Each row is a point on a tangle of strands that fork and nearly touch. The rows are in no order.
Points whose rows are less than 66.3 apart are linked; no others are.
q317: [ -6 -14   2  -3   3  16   4   9 -22 -13  -2  18   4   4   2   4   2  -4
   4  -2  -1   7  -4 -13  15   9 -15   7   4 -28 -22   9   2 -11   2   6
  20  -5  -8  -5  -6  -4  -5 -10]
q741: [ 33  -7  11   5  -3  17  -4   8  -6 -23  11 -16 -12   3 -31 -10  15   7
  24  10  25  -2  -8   3   1  16  -5  -8   5  -1 -19  12  18   6 -14  22
  12  16  10   2   0 -10 -23  10]
q299: [ 10 -15  12   3  -5  -9   4   9 -22   6  15  52  -3  -6  -4 -20  28 -15
  -5   6   0   2  11   6   0   5  10  15  -4 -28 -33   6  -7  -6   2 -32
   2   3  -7  -4  17   8   2  -8]
q905: [ 10   5 -27   8   6  16 -15  11  -4 -13  10 -15  21  -9  20  -2   3   3
  15 -34  24  18   7 -25  12  20  12 -15   9 -26  -7  -2 -20  -4 -22  10
  15  -2 -19  11  11  20  -6  -7]
q337: [  3  17   1  -2   5  -5  -4  -7  12  -9  -4  -6 -13  -4  -8  11   8   2
   0   0  -6  -8   6  17 -22  -4  13  -8  -7   6   6  11   9  26   6   5
  -5  11   3   7   5 -16  -1  -2]
q347: [-15   0  12  14 -15 -22   2  -1 -10  24  -7  23  11  -1  -2  -9  -3  -3
  -9   7   7 -14  -1   7  -4  -3  16  -1 -12   2   2   4   3   0  -4 -18
   4   0  -6 -20  -7  17  -2 -15]
q444: [  4  -4  28   3 -23  -8   1 -12  -6  -1   6  23  -3  -5  -3 -18   8   1
 -13  11  -4 -12  -7  12 -15  -4  12  -4 -25  -7  -2  13  10  -8   2 -15
  -1  12   1   5  11  -7 -17  -8]
q442: [  5  -2 -10  11   0 -22   0  -8  -8  18 -24  -7  -1   5  -3   1 -14  14
   7  23   5   9   0   5 -15 -11   5 -16  -3  16   8   3   7   0   7   5
 -18   2   7  -8 -18  13 -11   1]
q341: [ 13 -17  14  -9 -12  15   8  10   6 -18   3  21 -10   7  -4  -5  30  -9
 -12  -5 -16   7 -20   6  -3  12  -5 -12 -17 -21 -23   6   9   4 -12  -3
  12   5 -12  17  16  19 -21  21]
q169: [-19  -5  -8   0  14 -36   0  -7   7  25 -17  14   4 -15   3  20  -2   3
  -7  -3   2   0  32  -1   3 -12   7  20  -5   2   9  -3  -8   7   6 -30
 -21 -14  -7 -10  -8  25  16 -12]
q196: [ 16 -16  -1  -7  14   7   3  18 -18  -5  -3  12 -15  -2  -2  12  13   4
   7   6  -4  14   8 -13   0   7   9  -4  -4 -17 -39  19  -3   7   0  -8
  -4   9   3   1   8   8 -25   5]
q903: [  6  14  -4  14 -12  20  -8  16  -2   0  12 -22  11   5   8 -18 -17  11
  20  -6   9  -1  -4 -17   3   8  13 -27  12   5   1   0   0   0 -15  16
  14   7   3   1   5  -3 -23  -3]
q277: [  2   2  23  -4 -15   6   6 -14   8  -8   9   3 -13   4 -12 -18   5 -16
 -11  11  -9  -9 -20  18 -12  -3 -22  12 -13   4   7  -9   9  -4   7   1
   3   9  10  -2   2 -23  10   1]
q348: [ -7  -1  16  -3 -15  -7  -5 -10 -12  14  -4 -18 -21   7 -11  -5 -10   2
  -7  20 -20  -8  -3  25   1  -9  -6  19  -1  32  29 -11   0  -5   5   5
  -2   0  20  -7 -13 -34  23   9]
q752: [  0   8   4  22 -11   2  -3 -12 -10  -2  -4 -28  -8   0 -31  -3 -18  14
  18   5   4 -10   6   2  -6  -1  16  -3 -11  26  17   7   5  15   1  20
 -13   0  26 -12  -4 -17  -8 -20]
q529: [-12  -5   4  -2  -1   5  11  -8  -7   5   0  17  -9  13  -8  33 -14  11
 -11   9 -26 -10  -4   4   5  -8   1  14  -4   7  10  24  17   2  16   0
 -19 -22   8   7  -3 -25 -11 -13]
q253: [ 23  10   8   3   0  30 -13   8   6 -19  24 -30   1   0  12  -8   8  13
   7  -4   3  -6   8  -6  13   8   4  -3   4 -19  10   9   0  -5  -5   8
  10   5  -3  26  10 -24 -18  -1]
q236: [ 28   0  -7   5   4  -8   7  10  -3  -1  12  38  -7   0  -6 -21  27 -17
  -1   3   0   5  -1   7 -20   6  10  -7  -4 -19 -40   0  -4   9   0 -19
  -7  14   0   2  20  13  -5   3]
q879: [-22   1  -8  -8   8  24   5   1   3 -19   6   0  21   9   5  14  -2  -9
  -6 -32  -6  -5   0 -16  35  -2 -15  12   6 -16   9  -1  -4  -8  14   1
   3 -24 -22   8  -1  -3  17 -14]
q755: [-29   4  -8 -21  17   1  -5  -7  10  -6  -7 -25  19   2  21  18 -15  15
   1 -22  -8   8  14 -14  18 -11  -6   3  19  14  28 -15 -21 -24  14   6
  -5 -18 -10  11  -8  -6  27  16]
q832: [ -1   0   9  -8  12 -31  -3  -8  -3  12  -8   8   3 -12   8  -4  13 -15
  -6   9  12  13  -3  11 -10   2 -18  20   0  -8   3 -17 -12 -13   8  -8
  11   4  -9  -9 -21   0  34   9]
q41: [-11  13 -16   1   3  -7   3   7   2   8  -1 -10 -18   5   2  -9 -18  -9
   7   8  -8  -7  -6  18 -25  -8   9 -33  15  15 -17 -14  -5  24   0  14
  11  21  16  -7   0  -8   0  14]
q187: [ -2  -3   2   0   0  -2  16  -5  14 -12  -3  39   0   0 -17   2  15 -24
 -18 -10 -10  -6 -15  10 -19   1  -6  -7 -22 -13 -16   2  10  23   7 -14
 -10   4  -2  -1  19  15   3 -12]
q857: [  5 -16  27 -14 -15  -3  -2   7  -9 -14   8  27  -9   0 -22   1  45  -1
 -11  -7  -6  -1 -10  18  -2   6  20  -7 -21 -14 -24  13  14   6 -10  -8
  13   5 -16  14  15  -1 -16  20]
q35: [ -6  -8   0   8  11 -11   8   6 -12   7 -10  13  -7  -3  -3  19 -10  16
   2   6  -8  -9  22 -15  -8   0  23  -4 -14  -6 -19  23   0  13   2 -16
 -23  -1  11  -7   7  10 -33 -19]
q47: [ -2  -4  20   8 -20  18  -7 -11  -8 -26   6 -17  20  -1 -17   4  -8  13
  12 -16  20  -5 -19  -9  24   9 -11  17  -5  -1  23   1  12 -19  -6  21
  20 -10 -10  -7 -15 -17 -12 -13]
q95: [  2  -2  17  18 -13 -21   1  -7  -6   8   0  13   0 -11 -12 -21   6   2
   1  11  20 -14   5   4 -15   2  19  -1 -23  -2  -8   7   8  -3  -6 -15
  -1  14   7 -15   8  11 -11 -15]
q714: [-15  -1 -11  -3   3 -18   9  10   7  30 -19  20  18   6  -6  11   5 -15
  -9  -7   3   3  -2   4   6  -9  -7   0  14   8   3 -12   0   7   7 -15
  -6 -16 -11 -15 -13  25  31  -6]
q166: [ -2 -15  31  -3  -9  -4   3   3 -20   3  19  35  -7  -6 -11 -15  16 -14
  -7  18   2  -7  -1   8   5   0  -2  25  -6 -14 -20   6   4 -12   6 -21
  12   7   2 -12   3 -16   2  -4]
q885: [ -3  -7   6   0   5  18  19  -1  11 -25   8  20  -2  -5 -24   5   5 -21
  -4 -11  -2  -6 -14 -12  -5   6 -16   8 -15  -9 -24   3  12  17   4   1
  -6   3  11 -11  18   4  -2 -23]
q500: [ -5   1  -5  11  -8  20   8  12 -10  -5  -2  -7   7  12   0 -14 -24   0
  14  -1   3  -1 -15 -21   4   6  -5 -19  10   4 -14  -1   4  -1  -7  20
  11   4   9 -11   1   3 -17  -6]
q603: [ 21   6   0   4   8  20 -14  -5  17 -20  -1 -33  22  17 -10   6  18  18
  -1   0  10   4  -6   1  22   3 -19   3  12   9  30  -4   9  -6   1  20
  -5 -14 -10  24 -19  -3   1  14]
q886: [-15  12  -6  -2   6  -9   7  -4  12   1  -7  13 -13   2   1  15  -5  -7
 -13  -2 -20 -14   4  17 -18 -14   6  -3  -5  10   2   4   4  26  10  -6
  -6   5  13  -7  10 -16   8  -4]
q761: [-16  -3   5  -1  -4  12   7   3  -6 -16 -10 -14 -11  12  -9   5 -12   2
   8   3  -8   0 -22   1  -1   3  -6 -16  -1   8  -5   0  10   7  -3  30
  18   5   8  -5 -10 -11 -10  12]
q51: [-21  -1   4  -4   5  15  16  -2  10 -13   6  17 -17   6 -13   8 -10 -17
 -12   2 -20 -18 -13   3 -12  -5 -10   3  -9   9 -13  -1   7  25   7   1
 -10   3  26  -8  19 -15   1  -9]
q891: [-32  -5 -19  -5   3 -12  17  -8  -9  14 -26  21  -4  14   9  12 -26  -7
 -11  10 -24  -6 -12  17 -14 -16 -11 -22  14   8  -4  -3  -3   6  18   6
   0  -3   4 -11 -14  -5  12   6]
q370: [ 16  23 -16   8   8   4 -12 -11   7   0  18 -36  -4 -11  -1 -25 -13  -4
  19   0  22  -2  14  -2  -9   4   2  -3   9  13  15 -12 -13   3  -6  14
 -10  11  23   5  10 -15  22 -12]
q173: [ 16   6  14  -4   8   4   4   0  11 -19  18   4 -20 -14  -3 -15  15 -11
   5   1   2  -2   7  -1 -20   9   4   3 -11 -14 -20   5  -3  10  -4  -9
  -2  24  16   4  28 -11  -6  -4]
q161: [ -9  -3 -11  -8   4  22   3  12   5 -13   1   7  11   4  10  15  14 -11
 -11 -37 -16   9   0 -13  20   5  -5   7  -7 -20   2   3  -5   5   0  -9
  -2 -13 -23  12  11  16   8  -6]
q356: [  9  12  -7  21   0  11  -3   0   3  -6   7 -36   1  -2 -23 -20 -19   4
  26  -3  18  -2   7 -16   1   7   4  -4   4  27  13  -8  -5   9 -12  17
 -16   6  30  -9   9  -5   5 -14]
q612: [ -1  -8  -1  -2  -5  12   8   0  -1  -1  -7  -5  -7  29 -24  24   5   4
  -7  13 -13  -3 -25  17   8  -7 -17   0   4  13  10   7  24   1  17  19
  -3 -17   1   7 -26 -19  -2  12]
q532: [ -5   4  -8   7  -4 -10   1   6  13  14 -18  -2  23   5  -8   3   3  -6
   2 -11  14   8 -13  -5   2   0  -1 -13   7  15   9 -11   2   7  -5   3
  -2  -9 -11 -11 -12  28  14   1]
q420: [ -6  -1 -16  -4  18  11   3  12  -1  -4  -2  -5  10  -1   9   6 -12   1
  11 -11   2  12  11 -33  14   3  -5   5  11   0  -9   0 -10  -6   5  -1
 -11 -10   1  -3   4  13   3  -9]
q583: [ 20  -2 -11  -2  11  17  -6  30  -5  -5   2  -7   1   2   1   5  10   2
  12  -6   4  11   5 -18   7  11   7 -10  10 -10 -28   6  -4  10 -14   3
   5   3  -4   5   4  13 -21   9]
q297: [-20  -7  -8   0   7   4   2   7 -13  -9   0   3  22 -12  14   3 -14  -4
  14 -28  17  11   6 -33  28   8  -2  13   7 -13  -2  -6 -18 -20  -6  -1
  10 -11 -14 -15   1  21   9 -15]
q99: [ 18  13 -12  -1  13 -19 -24 -16  16  12  -3 -29  19 -13  12  -6   6   9
   1   6  28  20  -1   8  -8   5  -5  -6  13  12  23 -19 -13 -13 -10  18
  -1   2 -11  10 -18  16  20  13]
q85: [ 27  12   1   9  13  16 -24  -6  17 -23   6 -42  15   2  -5   0  14  25
  13   3  22   6   4   7  12  14  -4  -5  14   6  25   1   0   3 -15  27
   2   2  -7  26  -8  -2  -8   9]
q145: [  3   0  19   9  -9  10  -9  -2   2 -24   5 -11  14  -6 -19  13   8  13
  11 -20  20  -2 -11 -10  14  12   9   6 -11   0  15  15  14   4 -13  13
  12  -3 -13  -1  -2   1 -20 -10]
q104: [ 35   3  13  -2  -7  17  -2  -5   4 -19  13 -12  -7   0   2 -12   8  14
   7  10  -3   0   2   1 -10   6  -2 -10 -10 -15   0  19  11  -9   1   6
  -6  11   2  26  12 -15 -26  -1]
q89: [ 14  -5  -1  -1   0   7 -17  13  -8  10  15   0  11  -6  21  -3  12   4
  -1  -6   6  14  16 -19  24   2  12  18   5 -13   1   8 -13 -17  -5 -21
  -1  -6 -16  11   6  15  -6   0]
q111: [ -9 -10  -6  -4  -3 -41   3  -3  -3  34 -24  23  -8   6   4  20   0   2
 -18  17 -17   1  -2  31 -14 -19   2 -10   1   8   5  -3   5   7  11 -17
  -5   0  -8  -8 -21   9   3  21]
q703: [-11  -6  -1   4   1 -17  -2   1  -8  13 -19   9  -2   0  -3  23  -4  18
   2   4  -3   3  12  -1  -5  -6  23  -6 -13   5  -3  16   7  11   3  -4
 -13  -6  -5  -7 -11  13 -22  -3]
q533: [  3 -15   5   0  -4 -24   8  -3 -13  17 -16   9 -12   9   0   0  -5   1
  -6  29  -6   5 -21  18 -13  -9  -7  -9  -6   9  -2   1  11  -6  11  -4
  -8  10   4  -8 -19   7  -6  18]
q309: [-17   8  -5   6   6 -17  10 -15  -5  10 -10   7 -15   0  -7 -17 -15 -18
   1  16  -2  -9   0  18 -23 -10  -9   4   1  14   0 -19  -9   8  11   3
  -1  10  24 -23  -7 -14  28  -7]
q802: [ 18 -19  12  -5  -2  25  15  11   9 -28  -1   4 -10   9 -16   2  18  -2
   2  -4  -7   7 -23 -12   7  19 -18  -8 -10 -12 -26   7  16   7 -15  13
  12   4   0   8  12  16 -32  18]
q614: [  2   5  -7  -2  -5   2   8   5  14   1   3  31   4   3   6 -11  17 -29
 -20 -13 -14   1 -10   8  -7  -1  -7   0  -6 -15  -9 -10  -3  10   2 -20
  -2   2  -9   1  17  16  17  -5]
q325: [  1  13 -18   0  -1 -24 -11 -11   9  35   4 -15  -3 -10  16 -10 -21  13
  -4   9   0 -10  29   6  -6 -24  14  11   7  28  26 -15 -10  -4   0 -19
 -25  -2  15  -5   5  -5  11  -3]
q292: [-14   3  -5 -10  10  -2 -13 -11  -1 -11 -14 -20  25  -1  21  18   0  12
  -3 -13   3  16   2  -5  15   0  -8   0   8  -6  27  -5 -14 -24  10  15
  14 -16 -27  13 -24   2  13   9]
q112: [-19   6 -19 -22  12 -13  -3  -5   2  14 -18 -17   1   1  20  10 -12   3
  -2   4 -11  10  10  11  -9 -17 -12  -9  26  11   9 -19 -17 -14  15  11
   6  -7  -6   2 -20 -11  29  20]
q77: [-50   1  -4   9  -6 -23  10 -10  -5  24 -17   4  -4   1  -2  23 -36  19
  -1   3 -20 -24  21  10  -4 -17  23  -3   5  26  16   1  -4  13   3  -2
  -3 -16   8 -20 -12  -8  -5 -10]
q663: [ 14  -2  -8   2  -7  13   6   8   4   3   9  21   1  -5  21 -13  11 -17
 -10 -13 -11   7  -1 -14   1   8   4   2 -12 -18 -15   1 -12  -1  -5 -22
  -3   1  -8   8  29  27  -4 -11]
q201: [  9 -10  20  -6  -9  -9   1  -3  -6   0   0   8   8  -8   8 -17  15 -14
 -10   6  11   8 -18   0   0  12 -24  17  -6 -12   0 -12  -6 -27  -5  -6
  21   7 -10  -7 -10   5  16   8]
q889: [ 13 -10  -9  -5   0  24  13  17  11  -3  -4   1   8  11  17  -9  12  -9
  -9  -1  -8  15 -11 -27  20   9 -23   2   8  -5 -11 -14  -3 -18  -5  -4
   3 -15  -5   7   4  27   1  15]
q232: [ -7 -16   7   5 -12 -12  13  -8 -22  16 -13  11  -6  23 -17  11  -7  -2
  -9  27 -10  -6 -31  29   2  -9 -16  -3   5  15   9   5  16  -4  21   8
   0  -7  -2  -7 -37 -15   3  10]
q367: [ 24  24 -27   4  18  -4 -21  -3   9  15  23 -26  -1 -15  22 -15  -5   2
  13   2  28   9  23  -9 -15   5  16  -9  19  -2  -4 -10 -19   2  -9   7
  -8   7  12  11   7  -8  13  -5]
q944: [  5 -16   6   2   4 -15   8   4 -18   8  -8  20 -19  -5   5  -2  -1   9
   0  23  -7  -1  11  -3 -13  -2  19  -7 -15 -10 -32  17   0   0   2 -18
 -13  12  15  -6   8  13 -32   1]
q178: [  4   3  29   6 -29   6  -3 -11   3  -9  19   2   6  -9   3 -18   0  -1
  -6  -6   4 -16 -12   0   4  -1   6   6 -26  -6  18  10  11 -14  -2 -11
   4   8  -8   4  14  -3 -14 -15]
q342: [ 17   9 -26   8   6 -17   2  10   2  26  17  40  -5  -3  12 -20  14 -22
  -9   1  -1   2  12   3 -24   3  18  -2   3 -17 -33 -16 -17  13  -4 -29
 -12   5   4  -6  20  16  11  -5]
q712: [ 21   4  -1  11   3  18   2  13   4  -2  18 -18  -3  -4 -12 -18  -6  -4
  20   2  19  -2   4 -24   4  12   3   5   9  13 -13  -1   1   5 -13   1
  -7   8  24  -7  16   0  -8 -11]
q547: [-17  20 -31 -11  11  -7  -6  10  12  17  -5 -15   3  -5  14   6 -19   4
   5 -12  -7   1  18  -4 -16 -15  16 -27  24  17  -8 -16 -16  13  -3   7
  -2   1   2  -3   5   4   7  10]
q734: [-27   8  -9   0   6 -31   3 -20   2  29  -4  -5  -5 -15  11  -5 -30   2
  -4   4   0 -17  35   7  -1 -19   4  18   8  19  22 -13 -19  -4   7 -21
 -15  -6  12 -14  -7  -8  31 -11]
q589: [ 21  -7   9   0 -10   9   2  -5   6 -12  -5  -8  15   1   8 -19  12  -7
  -5   2  16   8 -24  -7   6  15 -33   3  -4 -15   6 -13   5 -30 -11  11
  20   1 -13   7  -9   8   3  10]
q440: [-17  -3  13  -1 -11   2   2  -1  -9   6  -2  13   8   8   3  14  -7   5
  -9   0 -13  -4  -6   0  14  -4  -3  10  -5  -2  16  16   8 -12  10  -6
   2 -15 -12   2  -9  -8  -4  -7]
q838: [-41   3   7   7  -6 -25   6  -5  -9  25 -10  24  -2  -5   5   7 -16  -1
 -11   3 -11 -22  15  14  -5 -10  17   4  -3   2   3   2  -5  13   2 -17
   7  -6  -2 -18  -6  -2   5 -13]
q208: [-25 -16  37  -3 -13 -14  11 -16 -16   2   9  45 -10  -4 -18   3   2 -11
 -19  15 -10 -19 -17  19  -7  -1  -5  24 -19 -10  -8   9  10  -3   9 -13
   5  -2   4 -10  -2 -22   2 -11]
q447: [ -3  13   1  10  -9   6   2   1   2  -7   3 -21 -16   5 -16 -18 -12  -6
  12   7   0  -9 -15  16 -18   4   2 -26   3  13  -1  -6   3  22  -6  26
  15  21  16  -4   0 -15   0   5]
q213: [-14  17 -24   7   3 -17   1   5   0  23  -7  -2  -3  -3   5  -3 -19  -2
   2   1   0  -7  11   9 -25 -11  20 -30   7   7 -15  -8 -10  20  -1   2
   1  10   7 -11   1   6  -3  -3]
q384: [ 20  -1  30  -4  -3   8  -5  -7   6 -25  28  -4  -8 -23 -12 -14  24   0
   9  -9  18  -9   6  -2  -2   8  12  11 -17 -16  -8  14   6  -1  -8  -8
   6  18   4  10  28 -14 -11  -8]
q361: [-34   3 -11 -21   5  -9   1 -11   5  10 -17 -25  14   4  10  14 -21  19
   4 -12 -10   1  12   2   1 -17  -5  -7  30  35  24 -23 -22 -24  12  16
  -1 -16  -5   0 -17  -8  34  25]
q424: [ 25  -3   2   8  -2  30  -5  15  -2 -18  12 -20   4   4 -23 -12   4   2
  20   1  24  -1  -4 -17  18  12 -10   9  13   5  -9   1  12   2 -14  15
   9   2  12  -8   3  -9 -14  -4]
q250: [ 31  -3  -3   3   0  19   1  -7  15 -35   3 -16  11  -5   0 -18   8   3
  12  -7  26   7 -11 -15   9  27 -31  -1   2 -25  -1  -8   8 -15 -21  24
  22   2  -6  10   5  12  -8   6]
q237: [ 20  18  -7  -6  12   4 -10   7  22  -9   1 -24  -9   0   0   2   9   7
   7   4  -4   4   8  12 -14   2   4 -18   7   6   6   1   3  18  -6  14
  -1  13  -4  20   3  -6  -3  15]
q137: [  3  -6  31 -11  -7   3  -4  -3   0 -27  11   6  -6 -12 -19   7  30   5
   0 -10   6  -4  -5   6  -5   9  17   5 -22 -14 -11  20  15   3 -10   3
  13   8  -9  10  13 -13 -15   0]
q359: [  5  -1 -21  11  -2  12   1   6 -12  -9  15   6  18 -12  11  -9  -8 -10
  12 -31  25   3   3 -31  21  15   4   5   4 -25 -13   0 -13 -11 -11  -3
  11  -2 -13 -13  15  21   1 -28]
q428: [  2   6   0 -11 -10  -2  -4  -3  10   8   0 -13 -16  10   3   8  -4   6
 -12  13 -25 -13   7  26  -3 -19   0  12   7  38  30  -5   9   6   3  -5
 -11   2  16   3   4 -32  14  15]
q146: [  1   2   1   3  -1  16  -8   3   0  -6  -6 -18  19  24 -15  22  12  13
  -4   3   0   0 -10   8  22  -3 -12   5  16  10  22   2  13  -8  14  18
   6 -24 -14  12 -32 -18   3  10]
q492: [ 10  19 -29 -10  16   0 -20   9   9  13  11 -20   5  -6  27   0   1   5
   4  -6   4   9  20  -8  -3  -5  13 -13  23  -3  -3  -9 -18   1  -3   3
  -2  -2  -8  16   2  -1   8   9]
q495: [-12 -16  -6  -7   4 -41  -1  -1  -6  30 -20  33 -14  -7   4  20   8   6
 -17  11 -15   7  21  19 -16 -17  15   0 -11  -7 -10   0  -4  10   4 -27
 -14  -1  -5  -7  -7  23  -4  15]
q717: [  1  -8  10  -5  -3   9 -13  14  -8   4   6   3   4   2  13  20   9  16
  -4  -4 -12   6   9 -11  22   1  18  13  -6  -7   9  19   2  -6   0 -13
  -3 -12 -18  13   0   4 -21   2]
q443: [-26  12  -5   6  17 -19   5 -11  -4  11  -2   0 -10 -14  -4  -6 -17  -8
   9   5   8 -14  29   4  -9  -7   8  16   4   5  -2  -7 -13  12   9  -9
  -5   4  20 -22  -2 -13  26 -19]
q221: [ 11   5   1  -1   4   5 -20  -3   0  -9  25  -9   9 -11  22  -3  12  -8
  -5 -17  20   2   7  -5  26   0   7  24  -2 -21  17   2 -15 -16   2 -17
   4   0 -24  17   7   0  12  -3]
q188: [ -9  -8  18  -2 -18   2   8 -10 -12  11  -3   0  -9   8  -7 -15 -17  -9
  -8  20 -15  -9 -13   8   2  -5 -20  18  -7  17  17  -6   2 -12  10   0
  -4   0  20 -10  -8 -22  14  -4]
q54: [-32  -6 -14   2  -7 -26  18 -15  -4  23 -31  11  -9  11   1  24 -31   9
 -11  13 -24 -12  -1  23 -12 -22   0 -12   7  28  16  -4   4   9  10  -2
 -12 -10  14 -16 -15  -5   7   7]
q896: [-10   8  -8  -2  11  17  -8 -10  -3 -20   7 -19  21   3  12   6  -6   1
   4 -19  11   2   3 -10  25  -2 -10   7  11 -14  18   1  -9 -19  14  12
  10 -13 -18  12 -12 -14  15  -8]
q148: [-12 -15   7  -6   3   3   6  15  -4   1 -16  -1  -4  13  -8  20  -1   4
   2   6  -7  12 -20  -6  11  -1  -3  -5   3  13  -7   0  14   2  -2  10
   4  -5   1 -10 -18  11 -12  19]
q184: [ 31   4  -8   9   2   5  -9  -8   1 -17   6  -8   6 -11   6 -19   6   1
  17  -2  30  10  -2  -9 -11  20  -6 -11   2 -22  -8   6   1 -11 -15  17
  15  13  -5   6   8   5  -6  -7]
q172: [ 16  11   1  18  -8  30 -15   6  -6 -12  23 -32  17   3   2 -12 -13  16
  23 -12  18  -6   3 -18  22   5  12  -4  12  -1  18   6  -1  -9  -6  10
   4   0   2  10   5 -18 -22 -13]
q598: [  1  -3  -1 -11   5   3  10   4  20   0 -11  -6  -1   2  13 -12  -3 -12
  -5   3  -5  14 -15 -14  -5   5 -23  -3   1   9  -3 -20   0 -10  -7   1
  -2   2   7  -3   3  18  12  16]
q876: [-10  -5   2  -1  11  16   7   1 -12 -16   1  -4   5  -2  -8  11 -11   0
  14  -8   7   5   3 -22  14   5 -10  14   3  -8  -7  10   3  -5   6  11
   3  -7   5  -9  -3 -11   0 -19]
q696: [ -3   8  19   9 -14  -8 -14 -12   7  -4   6 -11  13 -12  -2   2   2   8
   1 -14  18  -9  -2  -2  11   0  18  10 -18   6  31  10   7  -1  -4  -6
   0   1 -16   0   2   6  -5 -12]
q999: [ 10  10  -9  -1  15 -25 -16 -18   1  14  -2 -12  10 -19  19 -11   4  -7
   0   8  25  17   2   7 -15   3 -10   8  10  -1  10 -18 -16 -18   1   5
   6   6  -9  -2 -20   2  32   7]
q480: [  8  15  -9  -6 -11   1 -11  -4  15  13   4 -28 -10   1  14 -15 -19  11
  -3   8 -16  -5  14   8  -3 -15   4   2   7  34  33 -13  -4  -3  -5  -3
 -17   6  17   7  12 -15  11   7]
q388: [  4  10  -2  -3  -5 -17 -10  -4  18  11 -19 -16  17   0   4   6   8   4
  -5  -3   8  10 -14  13  -9  -1  -1 -18   3  15  25 -14   2   2  -4   8
   7  -3 -19   4 -18  20  14  15]
q437: [-21 -14   7  -3  -6   0   8   2 -15   7  -2  41   1   2   6  18  -3  -3
 -17  -3 -24  -4  -1   1   8   0   5   7 -12 -18  -5  19   3   4   5 -17
  -1 -14 -10   2   3   4  -7 -15]
q176: [-20  -2  -7  -7  17 -10   6  -5   1   5 -10   8   5 -11   9  18 -12  -2
  -2 -12  -2   5  21 -14  15  -8  -3  21   0  -1   9   7  -9  -2  13 -15
 -16 -12  -5  -4  -4   9  17 -14]
q319: [  5   3 -19   7   5  -2   5  12  -4  17  15  30  -1  -8  16  -9   7 -19
  -7 -11  -5  -1  23 -10   1   3  15   9  -3 -20 -26  -1 -20   9  -4 -34
 -14  -1  -1  -4  24  20   7 -20]
q679: [ 14   0 -10 -10   9  12  -3  24  16  -5  -7 -13  -9  12   6  14  10   7
   1  -4 -16  10  -2  -7   3   3   4 -19   6   4 -10   1   6  19  -9   7
  -6  -1  -4  17   4  15 -20  26]
q637: [-17   3 -21 -12  12  -1   9  -1  -8   3 -17  -7 -10  17   9  14 -15   3
   0  11 -21   6  -1  14  -8 -15 -11 -14  19   8  -2   0  -4  -2  22  19
   4  -4   3   3 -22 -18  12  15]
q617: [ 13 -22  17  -3  -3   9   8   7   2 -16  -9  -2  -9   6 -15   0  14  -2
   4  11  10  12 -28  -8   7  12 -19   3  -6   2 -14  -2  17  -8 -12  12
  13   5   2  -7  -6  17 -17  23]
q259: [ 14   5  15  -9   1   2   7   6  17 -17  12   5 -27  -5  -5 -13  13  -4
   0   7 -15  -5  -4  14 -23   6   8 -15 -12  -3 -15   4   6  21  -8  -1
   1  26  12  13  25  -7 -17  20]
q939: [  0  -8  -7  -1   5 -33  -4   0   2  28  -9  24  -7 -14   3   9  16   3
 -10   0  -2   2  35   5 -10  -9  23  12 -14  -9 -12   1  -9  12  -3 -36
 -23  -2  -5  -5   9  29  -3  -2]
q827: [  9   2   2  -6   6   5  12   5  19 -10   0  -2 -20   5  -3 -17   3 -16
   0  11  -8   5 -19   3 -13   6 -18  -9  -3   4 -15 -12   7  10  -9   7
   3  17  14   1  10   6   3  19]
q71: [  2  -2   7  -4  -8  18   7  -5  -4  -9   9   8 -12  21 -21  24   1   5
 -11  10 -21 -12 -19  15   0  -9 -11   5  -7   0   0  17  25   2  17  14
 -11 -15   7  15  -7 -33 -14  -5]
q576: [ 11 -17   2  -5 -12  20   3  11   2  -6   2   8  13   6  13   1  30 -11
 -18 -18 -10  15  -8 -14  27  13 -15  16 -11 -24   3  -8  -4 -18  -6 -16
   9 -15 -26  13   7  27   1   7]
q354: [ 22   9  -4   7  10   5 -25  -6  -2 -12   5 -28   9 -11   5  -4   6  16
  19   1  30  12   8  -5  -1  12   5  -4  10  -6   8   5  -4  -6 -13  19
  12   9  -6   9  -4   1  -4   2]
q11: [-18  -7   3   5  -7  12  13  -8 -19   8  -2   3  -8  14  -5   0 -36   7
  -1  16 -24 -10  -4  -1   7  -8 -10   6   0  13  12   7   4  -9  15   6
 -13 -11  22  -7  -5 -25  -4 -17]

A fork is a point with three links, a tip a point with one. Leave the first point through the second and follow the links. Name the first fork or tip that comes.
q838; q77 -> q761
q886; q337 -> q533
q201; q589 -> q612
q612; q146 -> q714
q889; q576 -> q47

A fork is a point with three links. Follow the links from the first point to the second and name the forks in between, in order.
q309; q440 -> q188 q529
q492; q637 -> q761
q420; q250 -> q533 q612
q51; q428 -> q533 q612 q529 q188
q612; q583 -> q533
q442; q89 -> q533 q612 q529 q440
q341; q712 -> q761 q356
q169; q11 -> q533 q612 q529
q317; q589 -> q420 q533 q612
q717; q51 -> q440 q529 q612 q533

Follow the links from the first point to the second, and from the first to the third. Name the last point that the two ways share.
q944; q999; q717 -> q612
q85; q443; q297 -> q612
q236; q348; q221 -> q529
q388; q359; q317 -> q420
q104; q896; q741 -> q761
q319; q169; q717 -> q533
q176; q309; q187 -> q533
q903; q367; q259 -> q761
q89; q201; q309 -> q529

Name the points in between on the shortest way along the links from the first point to the second, in order.
q761; q424 -> q447 q41 q213 q547 q492 q367 q370 q356 q712
q41; q112 -> q447 q761 q148 q617 q802 q341 q857 q137 q384 q173 q259 q827 q598 q889 q576 q161 q879 q896 q292 q755 q361
q176; q717 -> q169 q939 q495 q111 q533 q232 q612 q71 q529 q440
q99; q443 -> q999 q832 q201 q589 q250 q184 q354 q85 q603 q146 q612 q71 q529 q11 q188 q348 q428 q480 q325 q734
q612; q187 -> q232 q533 q442 q703 q35 q944 q196 q583 q679 q237 q337 q886 q51 q885
